Each scene shows the same named points in several views. A view is turned or mirrored, and shifted as a whole, has a little noise and may leave points out.

Scene 1
View 1
Q_152: -20, 21, -9, -3, -35, -21, -12, -35, -16, -12, 10, 4, 6, 16, -1, 3, -8, 19, 2, 27
Q_952: -39, -8, -5, -35, -3, 14, -13, -8, 0, -4, -18, 1, 15, 23, -5, -8, 24, 10, -13, -25
Q_199: -13, 35, -27, 26, -40, -42, -18, -37, -8, -14, 26, -1, -3, 12, 7, 11, -34, 22, 17, 54
Q_362: -30, 9, -42, 8, 18, -17, -27, 3, 39, 1, 3, -16, -3, 13, 20, -3, -18, 5, 8, -5
Q_32: -29, 8, -33, 1, 10, -13, -23, -3, 28, -1, 1, -11, 0, 14, 14, -3, -10, 7, 3, -5
Q_63: -15, 30, -19, 13, -35, -34, -15, -37, -12, -13, 19, 1, 0, 12, 5, 7, -23, 20, 10, 42
Q_106: -19, 8, -25, -17, 45, -10, -15, -5, 41, 6, -4, -13, -4, 0, 25, -17, 1, -4, -13, -41
Q_731: -19, 16, -25, -1, 10, -20, -17, -16, 22, -2, 6, -9, -2, 7, 17, -5, -11, 7, -1, -4
Q_429: -24, 18, -23, 7, -24, -22, -19, -23, 0, -9, 10, -2, 3, 17, 5, 5, -16, 17, 8, 26
Q_859: -37, 0, -23, -12, -4, -1, -20, -3, 13, -4, -7, -5, 8, 22, 3, -3, 3, 11, -1, -8
Q_730: -40, -5, -11, -23, -14, 7, -17, -8, -1, -6, -12, 0, 14, 26, -5, -3, 14, 14, -5, -9
Q_555: -14, 15, 2, -28, 2, -9, -4, -32, -3, -4, -1, 2, 5, 5, 6, -12, 11, 7, -17, -18
Q_982: -18, 25, -22, 10, -27, -29, -16, -31, -4, -11, 16, -2, 1, 12, 7, 5, -20, 17, 9, 33
Q_981: -30, 7, -10, -15, -22, -5, -14, -20, -7, -9, -2, 2, 10, 21, -2, -1, 5, 16, -3, 6
Q_486: -23, 8, -17, -17, 15, -8, -14, -14, 19, -1, -3, -6, 2, 9, 13, -10, 3, 4, -9, -21
Q_722: -37, -6, -2, -38, -2, 14, -11, -11, -1, -3, -17, 2, 15, 21, -5, -9, 25, 9, -16, -28
View 2
Q_952: 25, -24, 16, 1, -62, 14, -18, -13, -3, 18, 11, -8, -7, 33, -12, 7, -1, -12, -12, -19
Q_429: 19, 5, 11, -12, 2, -2, -11, 21, -10, 23, 9, -18, 13, -9, -19, -23, 7, 7, 9, -25
Q_152: 27, 1, 12, -5, -5, 4, -19, 25, -10, 26, 17, -18, 14, -15, -10, -7, 9, 9, 25, -16
Q_731: 6, 17, 6, -2, -10, -9, -6, -7, -12, 24, -7, 0, 4, 18, -24, -22, 1, 6, -12, -20
Q_859: 17, -10, 13, -8, -33, 4, -10, -3, -6, 16, 4, -12, 0, 21, -22, -17, 1, -7, -17, -27
Q_106: -5, 22, 2, 8, -35, -13, -2, -39, -12, 25, -21, 18, -10, 50, -27, -14, -7, -1, -35, -17
Q_63: 21, 14, 10, -9, 18, -4, -14, 32, -12, 27, 12, -20, 20, -26, -14, -21, 11, 15, 27, -20
Q_199: 19, 20, 9, -15, 35, -8, -12, 41, -14, 27, 11, -24, 25, -35, -18, -33, 13, 19, 28, -23
Q_982: 18, 12, 9, -9, 11, -4, -12, 24, -12, 25, 8, -17, 16, -16, -17, -23, 9, 12, 17, -21
Q_730: 26, -23, 16, -6, -47, 12, -17, 0, -4, 16, 13, -16, -1, 21, -15, -4, 2, -10, -8, -24
Q_981: 25, -11, 14, -5, -28, 8, -18, 10, -7, 21, 14, -16, 5, 6, -13, -4, 5, -1, 7, -20
Q_722: 24, -23, 16, 3, -64, 14, -19, -14, -3, 19, 11, -6, -7, 34, -11, 12, -2, -12, -9, -16
Q_555: 17, 6, 9, 12, -38, 3, -19, -13, -9, 30, 5, 5, -1, 21, -7, 13, 0, 4, 10, -4
Q_362: 0, 15, 5, -11, -6, -14, 3, -10, -12, 17, -14, -4, 1, 24, -35, -42, -1, 0, -34, -34
View 3
Q_152: -21, -10, 0, 25, -22, 2, 21, 4, 19, -6, -11, 5, 9, -14, 3, -6, -3, 22, 17, 13
Q_981: -14, -21, -8, 17, -16, -4, 13, 12, -2, 3, -30, 5, 17, -17, 9, -8, 0, 6, 5, 18
Q_730: -10, -32, -14, 12, -13, -9, 6, 19, -20, 10, -45, 5, 22, -22, 12, -11, 3, -5, -7, 21
Q_486: 23, -19, -19, 6, 12, -4, 8, 12, 3, 5, -52, -2, 22, -9, 0, -19, -4, -16, 4, 19
Q_555: 12, -15, -10, 3, -4, -3, 8, 6, 3, -5, -46, 11, 22, 13, 16, -4, 7, -9, 12, 21
Q_952: -1, -35, -18, 3, -10, -11, 1, 21, -29, 10, -58, 9, 28, -10, 20, -9, 10, -16, -9, 25
Q_362: 26, -17, -22, 18, 27, -2, 17, 13, 16, 14, -43, -18, 14, -43, -24, -36, -22, -11, 0, 12
Q_859: 2, -27, -17, 14, 1, -6, 10, 18, -8, 12, -43, -3, 19, -30, 0, -20, -6, -7, -5, 18
Q_63: -19, -2, 2, 32, -15, 7, 29, -1, 37, -7, 1, -2, 2, -23, -9, -12, -14, 30, 24, 9
Q_982: -11, -5, -2, 29, -9, 5, 26, 2, 32, -4, -8, -4, 5, -25, -10, -15, -13, 22, 19, 10
Q_106: 52, -18, -28, -1, 37, -5, 6, 12, 6, 8, -70, -8, 25, -8, -7, -29, -8, -34, 1, 19
Q_32: 18, -19, -19, 16, 17, -2, 15, 13, 10, 11, -42, -12, 15, -34, -14, -29, -15, -9, 0, 14
Q_429: -12, -11, -5, 27, -8, 2, 23, 7, 22, 0, -14, -5, 7, -30, -9, -17, -13, 17, 13, 11
Q_722: -2, -34, -16, 2, -13, -11, 0, 20, -29, 7, -57, 12, 28, -4, 24, -5, 12, -14, -7, 25
View 4
Q_730: 5, -39, 10, 0, -35, -17, -13, 40, 36, 26, 12, 1, 4, 31, -30, 23, 27, -8, 16, -3
Q_486: 1, -41, 22, -18, -2, -12, -5, 29, 14, 12, 9, 8, -6, 23, -27, 12, 10, -8, 11, -20
Q_199: 8, 9, -46, 19, -30, 0, -17, 14, 10, -20, -6, -22, -66, -7, -2, 36, 9, -17, 26, -16
Q_63: 4, -2, -32, 16, -33, -6, -16, 22, 14, -13, -4, -17, -52, -4, -1, 33, 8, -15, 25, -10
Q_32: 11, -25, 2, -14, 2, -3, -8, 17, 12, 9, 10, 3, -20, 31, -38, 16, 21, -11, 8, -30
Q_106: 0, -47, 38, -36, 26, -8, 1, 22, 2, 11, 11, 18, -1, 30, -39, 0, 7, -6, 3, -36
Q_362: 15, -20, -1, -20, 12, 3, -7, 8, 8, 6, 11, 4, -26, 35, -46, 14, 23, -12, 6, -39
Q_982: 6, -7, -25, 10, -27, -5, -14, 21, 14, -8, -1, -13, -45, 3, -9, 29, 10, -14, 22, -14
Q_722: -1, -53, 30, -7, -31, -24, -10, 48, 36, 30, 13, 8, 19, 31, -27, 16, 21, -5, 15, 1
Q_952: 1, -51, 26, -6, -31, -22, -9, 46, 36, 31, 14, 8, 18, 34, -30, 17, 23, -6, 14, 0
Q_731: 4, -26, 6, -14, 1, -6, -7, 20, 8, 2, 6, 2, -24, 18, -26, 15, 10, -11, 12, -26
View 5
Q_730: -6, -4, -4, 4, 7, 28, 14, -5, 14, 3, -18, -1, 42, -15, 12, -7, -5, -12, 16, -7
Q_63: -4, 4, -4, -16, -8, -13, -14, 8, 20, -40, -29, 10, -27, 12, 24, 3, -15, 7, 36, -5
Q_199: -4, 6, -3, -25, -17, -23, -16, 11, 23, -47, -25, 11, -40, 16, 33, 8, -15, 12, 43, -12
Q_152: -6, -3, -5, -3, 4, -1, -8, 4, 14, -37, -35, 7, -12, 4, 15, -1, -13, -3, 28, 0
Q_555: 2, 8, -8, 4, 9, 22, -12, -5, 11, 8, -29, 7, 30, 6, -7, -19, -14, -3, 10, 27
Q_106: 11, 29, -5, -23, -19, 23, -14, -7, 24, 56, 7, 8, 58, 14, 5, -20, -12, 13, 11, 23
Q_32: 2, 17, -2, -25, -21, 10, -2, -1, 25, 22, 4, 5, 31, 6, 25, -5, -8, 9, 25, -5
Q_722: -4, -3, -5, 13, 15, 38, 12, -10, 10, 15, -22, -1, 58, -15, -1, -15, -6, -14, 7, 8
Q_731: 4, 18, -4, -23, -17, 6, -12, 0, 23, 15, -5, 8, 22, 12, 17, -8, -12, 10, 23, 7
Q_981: -6, -2, -4, 1, 5, 16, 3, -2, 15, -13, -25, 3, 20, -6, 13, -5, -9, -7, 20, -3
Q_982: -3, 6, -3, -18, -11, -9, -11, 6, 20, -28, -22, 8, -15, 11, 24, 1, -13, 6, 33, -6
Q_362: 5, 23, -1, -35, -30, 6, -4, 0, 29, 29, 13, 6, 31, 9, 31, -3, -7, 15, 28, -10
Q_859: -3, 5, -3, -9, -6, 21, 9, -3, 19, 11, -7, 2, 39, -7, 19, -5, -6, -3, 20, -9
Q_486: 4, 16, -5, -12, -7, 20, -7, -5, 19, 25, -8, 6, 42, 6, 7, -14, -11, 3, 15, 13
Q_429: -3, 5, -3, -16, -10, -3, -6, 4, 20, -21, -18, 7, -5, 5, 26, 2, -10, 4, 32, -9
Q_952: -5, -3, -5, 11, 13, 37, 13, -9, 11, 15, -19, -1, 57, -16, 3, -13, -5, -14, 8, 4

Which points are out of place in each view (at most two, in the order of its rows)? Write none if all are in place.
view 1 | none
view 2 | none
view 3 | Q_722
view 4 | none
view 5 | Q_152

Scene 2
View 1
Q_549: 19, 2, 29, -2, -5, 19, -16, 15, 43, -1, 20, -13, 11, -10, -4, -23, 20, 18, 7, -14
Q_430: 12, -2, 37, 0, -9, 20, -18, 30, 47, 10, 19, -4, 20, -14, -10, -14, 28, 23, 9, -11
Q_301: 30, 16, 9, -1, 0, 3, -14, -18, 37, -18, 26, -30, -10, 1, 1, -35, 1, 11, 3, -19
Q_776: 22, 1, -4, 13, 1, 1, 0, 2, 11, -18, -18, -13, 40, 9, 7, -16, -23, 5, 7, 48
Q_70: 30, 17, 5, 2, 1, -3, -13, -20, 32, -20, 23, -30, -6, 4, 1, -34, -5, 10, 1, -10
Q_905: 12, 4, 18, 9, -6, 1, -15, 16, 31, 0, 8, -9, 27, -4, -8, -11, 6, 16, 6, 17
Q_377: 31, 1, 25, -10, -1, 34, -7, 0, 43, -13, 17, -22, 1, -7, 8, -38, 15, 14, 8, -27
Q_194: 22, 16, 3, 9, -2, -13, -15, -12, 27, -15, 16, -24, 7, 4, -4, -22, -8, 9, 1, 8
Q_737: 23, -8, 12, 4, 0, 27, 2, 15, 21, -10, -18, -8, 41, -1, 10, -19, -6, 10, 11, 30
Q_888: -9, 15, 7, 33, -12, -51, -30, 28, 21, 15, 11, 1, 45, 0, -33, 21, -5, 17, 1, 59
Q_724: 24, 12, 10, 4, -2, -1, -14, -7, 32, -13, 18, -22, 5, 1, -2, -25, -1, 11, 4, -1
Q_785: 16, 6, 24, 3, -6, 6, -18, 12, 40, 1, 20, -13, 13, -7, -9, -17, 15, 18, 6, -5
Q_652: 20, -5, 1, 12, 0, 11, 3, 12, 11, -12, -24, -7, 50, 5, 7, -12, -19, 7, 10, 52
View 2
Q_549: -9, 4, 6, -15, 1, 13, -14, -23, -18, -9, -1, 8, 0, -7, -4, -24, -12, 11, 22, -7
Q_70: -12, 25, 34, -12, -20, 25, -15, -10, 15, 2, 16, 7, 6, -17, 10, -14, -9, 22, 16, 6
Q_430: -6, -6, -8, -14, 14, 3, -15, -29, -34, -14, -12, 10, -3, -1, -9, -29, -16, 9, 23, -12
Q_301: -13, 23, 29, -16, -23, 30, -17, -14, 8, -1, 15, 8, 4, -16, 6, -18, -12, 25, 21, 9
Q_776: -7, 5, 28, -6, 12, -6, 9, 8, 17, 0, 17, -6, 16, -16, 13, 3, 14, -27, -11, -36
Q_194: -11, 19, 36, -2, -3, 4, -10, -5, 18, 3, 10, 4, 10, -16, 17, -7, -5, 13, 5, -2
Q_785: -8, 5, 10, -9, 6, 4, -15, -21, -15, -7, -4, 9, 1, -7, 1, -22, -13, 13, 18, -6
Q_724: -11, 16, 26, -9, -7, 13, -11, -11, 6, -2, 9, 6, 6, -14, 8, -13, -8, 13, 12, -3
Q_905: -8, 3, 15, -3, 15, -8, -6, -11, -6, -5, -1, 3, 7, -8, 6, -11, -5, -2, 5, -17
Q_737: -7, -3, 10, -19, 11, 5, 9, -2, -4, -7, 15, -5, 10, -11, -2, -7, 12, -31, -1, -41
Q_377: -10, 11, 7, -31, -20, 40, -13, -22, -15, -9, 15, 7, -2, -10, -11, -28, -8, 10, 29, -6
Q_652: -6, -2, 21, -8, 21, -12, 14, 7, 9, -2, 15, -8, 16, -14, 9, 4, 18, -37, -13, -46
View 3
Q_194: -3, 7, 4, 12, 8, -3, 1, 11, 3, -10, -8, 25, -6, 6, 13, -19, -9, 5, 11, -9
Q_888: 18, 0, -38, 4, -43, 23, -8, 23, 25, -38, -8, 42, -8, 18, -12, -4, -2, 62, 28, 25
Q_652: 15, -17, -2, 20, -9, -14, -15, 24, -8, -37, 1, 26, -37, 26, -3, 39, -29, 17, 15, -2
Q_301: -6, 15, 10, 14, 27, -11, 14, 12, 7, 5, -18, 13, -6, 4, 25, -32, -9, -16, 4, -18
Q_724: 1, 9, 2, 14, 14, -8, 8, 16, 8, -6, -15, 16, -12, 10, 17, -18, -11, -3, 9, -10
Q_549: 15, 13, -14, 15, 17, -13, 24, 31, 23, -1, -31, 1, -24, 20, 21, -15, -15, -3, 7, -4
Q_776: 7, -14, 5, 18, -6, -11, -17, 17, -11, -34, 4, 31, -26, 19, -1, 29, -24, 15, 15, -6
Q_70: -7, 10, 12, 14, 21, -9, 6, 9, 1, -1, -11, 19, -6, 4, 20, -25, -10, -10, 7, -17
Q_430: 28, 14, -30, 15, 13, -12, 33, 40, 36, -3, -38, -7, -32, 29, 19, -11, -15, 4, 8, 5
Q_785: 14, 13, -16, 14, 11, -7, 21, 28, 24, -4, -27, 6, -20, 19, 17, -17, -12, 4, 9, -1
Q_905: 15, 3, -15, 14, -1, -6, 7, 26, 15, -18, -17, 16, -23, 20, 8, 0, -15, 14, 14, 1
Q_737: 18, -11, -4, 21, 6, -21, -1, 30, 0, -26, -10, 12, -40, 29, 6, 31, -30, 4, 11, -5
Q_377: 9, 13, 2, 19, 36, -25, 26, 27, 13, 7, -30, -6, -27, 18, 29, -15, -19, -25, 1, -16
View 4
Q_549: -36, -36, -5, -24, 25, 11, -12, 3, 1, 14, -11, 19, 14, 8, 15, 1, -3, 18, 2, 2
Q_70: -22, -9, -4, 4, 24, 5, -20, -8, 21, 6, -15, 32, 26, 9, -15, -6, 1, 25, 22, -9
Q_776: 2, -10, 32, 21, -6, 0, 0, 17, -4, 23, -8, 8, 44, 36, 13, -22, 12, -11, -2, -20
Q_724: -20, -17, -1, -1, 19, 7, -12, 0, 10, 12, -11, 24, 24, 11, -3, -8, 0, 16, 13, -6
Q_194: -10, -8, -3, 8, 14, 6, -8, 2, 10, 11, -8, 22, 24, 10, -10, -15, 0, 12, 15, -8
Q_785: -28, -31, -11, -19, 23, 12, -6, 5, -1, 14, -7, 18, 11, 4, 10, -5, -7, 15, 5, 3
Q_377: -48, -35, 5, -24, 33, 6, -29, -7, 17, 12, -22, 31, 26, 16, 12, 13, 4, 30, 8, -4
Q_430: -40, -49, -7, -37, 25, 14, -5, 10, -10, 19, -7, 12, 7, 5, 29, 2, -7, 12, -8, 8
Q_301: -29, -14, -7, -3, 29, 6, -22, -9, 22, 6, -17, 34, 24, 8, -12, -1, 0, 29, 22, -6
Q_905: -15, -26, 4, -6, 9, 9, 1, 13, -8, 20, -4, 10, 20, 14, 15, -14, -1, 1, -1, -4
Q_888: 22, -14, -16, 11, -12, 17, 37, 33, -35, 24, 19, -13, 4, -1, 9, -46, -14, -26, -5, 2
Q_652: -3, -18, 36, 14, -8, 0, 1, 22, -9, 27, -8, 3, 43, 39, 24, -20, 13, -14, -9, -19
View 5
Q_70: 23, -3, 28, -4, 7, 17, -2, -1, 5, 30, 17, 9, -6, 20, -5, 19, 25, 2, -11, -7
Q_194: 7, -6, 20, -3, 11, 12, 3, -5, -1, 10, 17, 7, -3, 19, 3, 16, 18, 1, 1, 1
Q_776: -18, -15, 22, 21, 19, -21, 17, -1, -22, -10, 24, 4, -21, 8, 9, 37, -6, 9, 17, 14
Q_549: 33, -3, 16, 12, 25, 25, 26, 10, -3, 12, 13, 2, -8, -5, -3, -6, 4, -11, -21, -6
Q_888: -35, -7, -13, -3, 28, 13, 21, -13, -18, -61, 10, 1, 15, 9, 33, -16, -1, -14, 30, 23
Q_905: 7, -7, 12, 12, 25, 10, 25, 3, -12, -8, 16, 2, -7, 0, 7, 3, -1, -6, -2, 5
Q_301: 32, -2, 28, -3, 8, 23, 1, 1, 7, 34, 16, 9, -6, 17, -7, 14, 25, 0, -17, -10
Q_737: 3, -14, 24, 34, 29, -17, 34, 12, -24, -2, 25, 1, -30, -9, 1, 29, -17, 4, 1, 8
Q_377: 48, -3, 30, 16, 21, 20, 22, 15, 0, 37, 17, 4, -18, -3, -15, 10, 8, -4, -32, -14
Q_652: -17, -16, 19, 30, 25, -24, 28, 4, -27, -16, 25, 2, -26, -1, 10, 34, -16, 7, 16, 16
View 6
Q_377: -3, 16, -9, 4, -41, -19, 13, 24, -7, 11, 7, 6, 10, -32, -30, 9, 15, -38, 2, 19
Q_549: -16, 4, -15, -3, -35, -15, 14, 3, -4, -1, 0, 8, 17, -16, -25, 3, 1, -26, -3, 23
Q_194: -2, 5, -13, 19, -14, -2, 18, 10, 0, 12, -7, -9, 10, -2, -15, 3, -20, -17, -21, -10
Q_70: -1, 14, -13, 23, -24, -10, 14, 24, -3, 25, -3, -4, 7, -17, -20, 5, -13, -28, -22, -12
Q_737: 21, -4, -1, 3, -8, 10, 29, 3, 2, -25, 1, -20, 9, 8, -14, 14, 15, -16, 19, 19
Q_785: -18, 1, -16, -2, -30, -12, 15, -2, -2, -1, -4, 7, 18, -10, -22, 1, -7, -22, -7, 19
Q_724: -4, 7, -13, 14, -21, -7, 17, 12, -1, 10, -4, -3, 11, -9, -19, 4, -11, -22, -15, -1
Q_652: 27, -10, -1, 9, 9, 22, 34, -2, 6, -31, -4, -30, 8, 24, -5, 14, 4, -5, 15, 9
Q_776: 27, -7, -2, 17, 8, 20, 32, 4, 6, -19, -5, -30, 7, 21, -5, 13, -4, -6, 4, -3
Q_905: -7, -5, -12, 1, -16, 0, 22, -6, 2, -13, -6, -5, 16, 6, -15, 3, -9, -12, -4, 14
Q_301: -3, 18, -13, 21, -30, -14, 12, 28, -5, 28, -1, 0, 7, -25, -24, 5, -8, -32, -20, -8
Q_888: -26, -29, -23, 0, 8, 15, 27, -44, 11, -31, -24, -8, 27, 44, -1, -9, -48, 18, -22, 6
Q_430: -26, -2, -16, -16, -39, -17, 14, -10, -3, -14, -1, 15, 22, -14, -27, 1, 4, -24, 4, 40

Which points are out of place in each view (at most two, in the order of its rows)? Write none if all are in place.
view 1 | Q_549, Q_905
view 2 | Q_776, Q_194
view 3 | Q_70
view 4 | Q_785, Q_652
view 5 | Q_737
view 6 | Q_301

Scene 3
View 1
Q_43: 23, 14, 14, 0, 18, -7, -11, 9, 2, 4, 23, -18, -11, -12, -13, -13, 6, 28, -5, -13
Q_413: 17, 28, 10, 8, 40, 8, -18, 2, 5, 4, 38, -24, -23, 9, -11, -20, 7, 32, -9, -13
Q_827: 15, 22, 14, 2, 19, 1, -23, 6, -10, 4, 24, -38, -4, 4, -26, -28, 2, 15, -17, -24
Q_55: -23, 22, -16, -30, 8, -22, 21, 4, -27, 5, 2, 36, -39, 17, 6, -43, 45, 15, 14, 11
Q_338: 14, 3, 12, -18, -19, -27, -3, 15, -21, 5, -6, -12, 5, -24, -23, -22, 11, 7, -4, -17
Q_808: 13, -7, 6, -32, -36, -44, 16, 20, -22, 7, -20, 18, 1, -40, -11, -16, 22, 9, 11, -4
Q_82: 22, 0, 8, -16, -6, -29, 12, 15, -2, 6, 3, 17, -13, -33, -2, -4, 19, 29, 12, 1
Q_801: -5, 12, -12, -27, 8, -29, 32, 8, -6, 6, 5, 55, -45, -7, 20, -18, 44, 34, 27, 22
Q_27: -10, 17, -1, -24, -8, -21, 0, 8, -34, 4, -3, -4, -11, 6, -19, -45, 25, 0, -4, -11
Q_694: 13, 18, 13, -5, 10, -6, -19, 8, -16, 4, 16, -34, -1, 0, -27, -30, 4, 11, -16, -23
Q_48: -20, 16, -17, -32, 4, -29, 30, 6, -21, 6, 1, 50, -43, 7, 14, -34, 48, 21, 22, 18
Q_695: 2, 28, 6, -3, 25, 2, -18, 3, -16, 3, 25, -28, -15, 18, -21, -37, 11, 14, -14, -19
View 2
Q_43: 8, -22, 26, -23, -17, 6, -22, 11, -1, -13, -4, -11, -17, -9, 2, -5, 0, 6, -14, 6
Q_27: 24, -13, 1, -22, -41, -29, -27, 1, -2, -7, -3, 17, 16, 0, -22, 7, -20, -12, 21, 17
Q_413: -6, -31, 31, -31, -17, 12, -6, 8, -6, -12, -30, -23, -28, -9, 5, 15, -3, 7, -14, 6
Q_48: 5, 8, -35, -38, -4, -4, -31, -27, 21, 12, -9, -11, 12, 1, -42, 6, -19, -27, 36, 62
Q_827: 11, -34, 36, -21, -36, -8, -12, 18, -12, -18, -17, -1, -14, -6, 6, 11, -8, 8, -11, -8
Q_695: 4, -31, 25, -28, -37, -11, -7, 10, -11, -12, -31, -5, -12, -4, -3, 23, -13, 1, 1, 2
Q_82: 17, -3, 2, -22, 0, 8, -40, 0, 15, -5, 23, -8, -3, -8, -14, -27, 1, -3, -6, 28
View 3
Q_801: 9, 6, 71, -36, 7, 21, 5, 16, 33, -17, 17, -22, 6, -1, 4, -25, 23, 33, 15, 13
Q_43: 10, 6, 11, 21, 40, -15, -6, 36, 25, -8, 13, 2, -1, 13, -3, 1, 4, -33, 6, 1
Q_413: 6, -12, -4, 24, 42, -4, -7, 49, 26, -8, 35, 17, 9, 22, 0, -9, -8, -30, 11, 5
Q_827: 10, -12, -12, 37, 40, -17, -15, 35, 15, -5, 30, -2, 3, 9, -4, 9, 6, -46, -1, 0
Q_695: 8, -26, -10, 29, 33, -4, -17, 33, 15, -7, 45, -4, 9, 7, -2, 1, 9, -31, 1, 4
Q_808: 18, 28, 59, -4, 16, -18, -4, -3, 19, -10, -18, -48, -12, -19, -3, 15, 42, -13, -3, 0
Q_82: 12, 26, 48, -2, 28, -13, 2, 21, 29, -11, -9, -16, -7, 3, -1, 0, 17, -13, 8, 2
Q_338: 16, 10, 25, 20, 27, -23, -12, 8, 13, -7, 0, -35, -8, -12, -6, 20, 32, -34, -6, -3
Q_694: 12, -11, -6, 35, 36, -18, -17, 27, 13, -5, 26, -12, 1, 3, -5, 13, 14, -44, -3, -1
Q_48: 9, -12, 62, -30, 0, 25, -4, 8, 24, -16, 32, -33, 10, -9, 5, -20, 32, 34, 9, 16
Q_55: 9, -24, 46, -20, 2, 24, -9, 9, 20, -15, 42, -33, 13, -11, 4, -16, 31, 26, 5, 14
Q_27: 13, -21, 17, 12, 14, -3, -17, 6, 8, -8, 32, -39, 5, -15, -2, 10, 35, -15, -7, 5
View 4
Q_695: -9, 0, -17, 7, 28, 17, -27, 9, -12, -24, -19, -28, -1, -21, 31, 3, 1, -13, -23, 9
Q_48: -19, -2, 34, -36, 57, 19, -13, -34, 15, 16, 18, 15, -11, 4, -13, -31, 8, -3, -5, 34
Q_413: -4, -8, -38, -11, 19, 19, -40, 2, -12, -25, -27, -32, -10, -18, 25, -16, -8, -24, -30, 0
Q_338: -13, -10, 2, 20, 16, 6, 5, -16, -11, -9, 20, -16, -14, -2, 6, 0, 17, 5, -1, -29
Q_694: -9, -5, -18, 20, 17, 11, -15, 5, -16, -25, -8, -30, -6, -17, 27, 7, 8, -7, -16, -14
Q_27: -17, 1, 21, 12, 39, 13, -4, -7, -3, -7, 10, -9, -2, -10, 14, 6, 15, 4, -5, 10
Q_82: -10, -18, -10, -15, 15, 10, -9, -34, -4, 0, 18, -10, -26, 6, -12, -31, 7, -7, -6, -28
Q_827: -7, -6, -28, 16, 15, 13, -23, 8, -18, -28, -16, -35, -6, -19, 32, 4, 3, -12, -21, -12
Q_808: -17, -15, 18, 4, 20, 4, 15, -40, -2, 9, 41, 1, -24, 11, -17, -17, 22, 10, 9, -32
Q_801: -15, -9, 20, -51, 48, 19, -20, -44, 15, 17, 17, 14, -21, 9, -22, -48, 2, -10, -8, 22
Q_55: -19, 3, 33, -29, 60, 21, -17, -23, 13, 10, 9, 9, -6, -2, -2, -22, 5, -3, -8, 41

Which points are out of place in each view (at most two, in the order of its rows)? Write none if all are in place.
view 1 | Q_808, Q_82
view 2 | Q_27
view 3 | none
view 4 | Q_48
